Points on a hilly landscape, in no order, each with its height.
From any point a ball rolls to the lowest of the 4 points nearest to it. It stops when none of these is lower. Distance is the straight distance between rows; heights are no part of it.
k296: [ 69 161 108 142 144  98 113 138 102 204 145 114 169 136 128 129 106  70
  86 142 147]  (h 628)
k627: [ 61 172 107 140 157  91 118 156 112 211 146 116 184 116 144 141  94  67
  96 157 137]  (h 631)
k315: [166 134 175 104 129 108 162 165 123  86  68 115  93 120 142 104 172 134
 118 152 159]  (h 651)
k837: [134  95 113 116 147 161 127 105 152 150 145 132 115 151 104 129  92 116
 138  68 101]  (h 269)
k16: [ 86 120 120 163 128 189  96 105 133 178 208 173 120 143  87 174  41 129
 166 104 105]  (h 178)
k633: [179  98 131 164  88 137 133 114 166  86 147 110  90 170 109 130 131 156
 185 134  93]  (h 714)
k49: [151 141 153 113 138  82 163 157  99 116  80 149 102 112 160 125 151 111
 123 142 154]  (h 583)
k754: [175 110 145 147 120 151 138 129 136  28 122 131  99 111 119  87 193 166
 189 139 102]  (h 801)
k778: [ 76 166 114 135 170  94 127 173 112 198 133 133 174 112 137 136 107 104
  87 148 139]  (h 146)
k180: [158 145 153 119 124  88 135 150  95 107 118 151 111 114 146  95 152 127
 157 122 140]  (h 694)
k622: [151 149 129 103 142  74 122 144  88 130  88 143 119 108 161 134 138 108
 125 139 148]  (h 589)
k476: [204 173 124  97 115  92 116 162 152  67  55 127 111 135 142 101 183 140
 126 190 171]  (h 210)
k114: [130 140 146 114 108  89  87 124  95 119 123 127 141 119 140 107 127 141
 137 140 143]  (h 585)
k186: [170  76 156 158  96 142 124 120 154  91 128 109  48 163  85 146 113 136
 189 142  78]  (h 677)
k602: [ 89 154 138 109 159 112 117 147  98 148 106 115 162  78 141 136 122 135
  86 153 135]  (h 353)
k875: [155  90 121 128 142 193 113 117 150 125 129 152  72 134  91 130  86 131
 190 106  82]  (h 132)
k553: [158 132 175 114 136 116 157 159 102  78  80 132  93 110 135  91 174 143
 134 136 142]  (h 788)
k912: [165 125 170 113 125 134 153 140 108  51  94 121  99 109 135  72 185 146
 161 142 120]  (h 812)
k60: [ 65  90 129 117 130 155 122  77 111 202 188 167 130 106 128 152  74 129
 122  82 101]  (h 650)
k590: [175 126 169  92 123 124 141 138 121  65  73  98  88 121 137  80 181 147
 145 148 144]  (h 851)
k908: [189 191 112  95 122  84 130 182 166  52  64 129 171 103 139 124 176 127
 129 195 169]  (h 393)
k478: [167 110 128 152  75 127 120 111 156  82 144 116 110 167 127 128 135 154
 174 130 106]  (h 620)
k503: [127  94 131 135  78 167 127 106 146 109 136 146 128 149 136 114 132 161
 134 135 131]  (h 358)
k464: [125 106 132 134  89 175 120 109 149 117 131 155 128 148 131 110 136 162
 127 130 130]  (h 324)
k363: [ 83 123 115 137 117 115 119 101 108 200 148 121 151 168 124 132 115 100
  82  97 147]  (h 416)
k790: [ 51 158 105 136 129 101 110 122  97 211 139 100 170 137 132 143 100  65
  78 148 163]  (h 624)
k471: [ 57 133 109 141 121 115 119  98  99 206 143 111 158 154 133 137 113  87
  75 120 159]  (h 504)
k907: [186 127 120 158 117 138 130 139 142  54 145 142 100 131 116  95 174 171
 190 124  89]  (h 754)
k723: [ 80 114 124 150 133 178 103 101 132 180 210 172 130 124 101 165  47 129
 158  97  98]  (h 287)
k420: [106  92 149 135 141 163 126  98 130 141 178 103 111 131  92 152  61 124
 162  76  95]  (h 280)
k306: [ 95 159  99  87 171 107 154 119 127 141  94  83 174  77 168 181 128  94
  70 146 158]  (h 450)
k459: [124 109 108 133 134 157 132 120 159 155 139 155 129 153 120  97 120 135
 111  87 126]  (h 187)
k202: [111 114 111 132 128 125 128 104 125 179 154 122 142 169 125 116 118 100
  98  74 132]  (h 245)
k89: [124 109 113 129 140 140 127 110 149 172 142 128 139 176 113 112 114 120
 104  78 133]  (h 107)
k5: [122  94 127 119 142 141 135  99 139 170 151 117 122 162 120 125  99 117
 117  59 117]  (h 206)
k614: [154  85 139 141  78 174 136 103 156 104 126 134  83 147 125 144 123 149
 165 137 100]  (h 501)
k167: [ 84  89 152 135 128 165 132  87 114 168 198 144 133 114 119 166  62 131
 145  86 102]  (h 340)
k515: [ 84 151 125  92 171 107 144 137 105 146  96  91 169  72 153 168 122 119
  67 158 148]  (h 388)
k438: [110 164 101  84 166 102 132 119 115 145  85  96 161  80 164 169 126  98
  80 151 157]  (h 332)
k457: [136  93 123 114 152 168 122 109 144 128 151 116  99 144  93 141  84 121
 159  67  88]  (h 350)
k994: [ 89 134 131 140 126 154 117 143 122 146 137 152 158 134 131  95 139 145
  97 125 139]  (h 204)
k101: [ 90  94 122 127 119 126 131  79 112 185 159 118 132 165 131 145 114 101
  92  75 133]  (h 426)
k655: [ 78 157 138 134 159 119 120 164 112 171 134 141 170 106 131 122 121 130
  86 143 139]  (h 209)
k490: [203 112 107 167 119 144 130 151 176  51 138 137  78 130  98 114 174 176
 190 139  76]  (h 793)
k107: [129 111 131 128 152 180 111 108 134 121 163 110  95 141  76 149  68 136
 176  73  83]  (h 498)
k730: [153 137 136 135  91 109 105 119 114  96 146 131 135 146 134  97 146 153
 171 128 128]  (h 638)
k224: [177 163 144  97 122  98 147 161 148  74  54 100 110 132 133 118 169 140
 100 173 178]  (h 417)
k940: [102 144 107 140 143 115 116 134 125 190 146 136 161 159 128 106 118 114
  84 101 141]  (h 421)
k431: [146 113 136 145  72 133 112 104 130  95 143 120 132 150 133 110 138 153
 153 127 128]  (h 514)
k416: [ 76 154 133 130 177 107 145 161 112 162 123 118 168  77 148 143 122 124
  75 152 131]  (h 411)
k197: [212 108 116 168 117 141 118 144 192  65 136 120  59 161  88 129 150 170
 191 140  73]  (h 804)
k393: [ 89 107 149 158 133 177 123 108 123 153 203 137 115 120  91 171  55 135
 160  90  95]  (h 98)
k966: [ 90 148 138 119 130 136 101 143 109 144 119 125 162 106 138 115 128 148
  91 145 139]  (h 378)
k7: [152  79 145 147  80 165 133 107 158  98 125 128  65 150  99 151 109 140
 179 133  96]  (h 267)
k944: [ 56 168  88 127 172  75 145 150 121 216 141 106 181  95 166 153  82  79
 100 163 133]  (h 761)
k538: [ 74  85 145 119 127 152 139  76 104 184 185 149 127 113 134 162  73 118
 118  77 110]  (h 572)
k572: [200 111 115 169 116 165 128 136 176  39 136 138  72 122  96 124 185 184
 191 148  77]  (h 811)
k355: [145  80 132 136 117 186 126 122 152 118 129 162  59 137  96 140  99 136
 188 126  84]  (h 590)
k682: [ 68 149 116 146 136 102 108 134 105 206 144 124 171 143 122 118 115  81
  84 127 151]  (h 633)
k947: [121 161 110  77 151  92 109 126 103 135  83 108 146  91 154 154 128  98
  96 153 153]  (h 85)
k78: [138 131 137 132  84 112 102 111 109 103 135 131 151 139 137  99 144 147
 149 133 128]  (h 724)
k736: [180 130 120 156  99 114 124 126 137  77 148 134 123 146 128  89 153 152
 186 117 116]  (h 683)
k939: [107 123 121 133 124 164 117 127 136 143 136 166 146 154 120  98 140 144
  97 115 133]  (h 270)
k93: [183 177 126 104 121  90 144 178 154  59  66 101 157 115 138 139 172 118
  97 185 180]  (h 394)
k821: [163 140 144 139 129 106 135 147 103  82 130 146 120 121 134  82 164 138
 178 109 119]  (h 760)
k968: [123 100 124 135 107 177 127 112 149 137 135 167 126 147 131 104 125 152
 117 117 127]  (h 250)
k133: [184 119 119 162 109 131 130 137 162  65 155 131 113 150 115 106 163 160
 188 120  98]  (h 720)
k97: [ 89 148 129 141 150 132 107 155 118 169 138 146 167 120 120 112 130 139
  85 132 147]  (h 349)
k230: [189 176 123  98 114  94 128 163 150  60  57 103 121 136 135 118 175 137
 113 179 176]  (h 331)
k979: [110 149 130  90 145  97 101 125  85 130 100 111 151  95 140 143 118 127
 104 148 138]  (h 264)
k867: [205 103 124 167 117 138 128 142 188  65 148 121  79 153  98 119 156 171
 193 128  82]  (h 778)
k407: [ 69 162 106 124 180  89 167 149 111 182 128 111 173  67 165 164 104  99
  79 162 135]  (h 574)
k96: [ 62 113 120 135 114 126 118  83 100 203 146 114 145 153 124 153 113  90
  78 107 155]  (h 497)
k349: [104 150 127  87 166 108 124 133 107 144  98  96 155  81 148 157 114 116
  85 160 141]  (h 293)
k213: [150 156 130 117 134  88 161 162 114 126  71 154 114 107 162 153 156  97
 101 161 168]  (h 524)
k257: [109 144 145 107 120 121  92 122  92 122 117 125 156 114 131 106 123 146
 110 144 145]  (h 405)
k238: [109  91 146 122 141 156 131  93 130 147 182 104 120 133 111 150  72 127
 141  64 100]  (h 355)
k831: [186 108 129 160 121 164 130 134 143  26 133 135  88 114 103  97 197 176
 185 136  91]  (h 800)
k293: [146 156 101  95 146  90 148 146 116 134  72 146 136 107 171 156 146  80
 103 157 165]  (h 609)
k531: [145  87 108 124 125 191 131 109 160 134 124 159  96 144 118 119 108 136
 152 101  95]  (h 346)
k383: [ 73  86 128 123 124 139 133  66 102 210 168 149 129 115 133 158  89 116
  98  83 122]  (h 743)
k392: [108 126 137 125  89 143  96 117 112 115 132 135 151 136 129 103 141 158
 122 135 140]  (h 586)
k805: [160 164 146 117 127  98 174 168 144  88  72 119 138 123 146 144 165 112
  86 174 175]  (h 449)
k843: [160 143 149 132 115  90 120 141  99  98 132 141 131 128 140  81 151 135
 173 118 131]  (h 742)
k157: [ 77 103 121 135 115 130 127  78  98 199 154 122 136 148 132 145 107  90
  84  91 147]  (h 513)
k735: [137 158  84  82 152  92 141 129 124 144  71 127 153 102 160 171 142  72
  92 160 171]  (h 521)
k242: [173 123 145 141 126 135 147 148 125  55 126 139 108 119 121  76 187 157
 185 127 102]  (h 783)
k688: [ 75 161 108 114 183 107 167 151 118 161 117 100 169  62 165 180 125 107
  74 154 152]  (h 484)
k727: [116 131 111 139 138 150 122 134 138 167 140 155 143 165 120  94 130 134
 101  95 132]  (h 227)
k144: [144 166 135 111 117  89 172 173 149  72  76 103 164 129 147 154 167 101
  93 182 181]  (h 443)
k169: [193  97 132 162 102 128 130 123 185  83 146 103  69 173  94 140 134 156
 190 137  84]  (h 819)

For each start below, name the point where the ball stops.
k180: k476
k912: k89
k197: k89
k754: k89
k490: k89

Call two points neighbours if one is among the 4 nearest of the other. Go from one point of each pair to the other, from neighbour to neighbour, staying as low as possible. Name the highest point that can't be avoided.
k778 / k994: k97
k947 / k393: k966
k393 / k778: k457
k89 / k994: k727
k875 / k89: k531
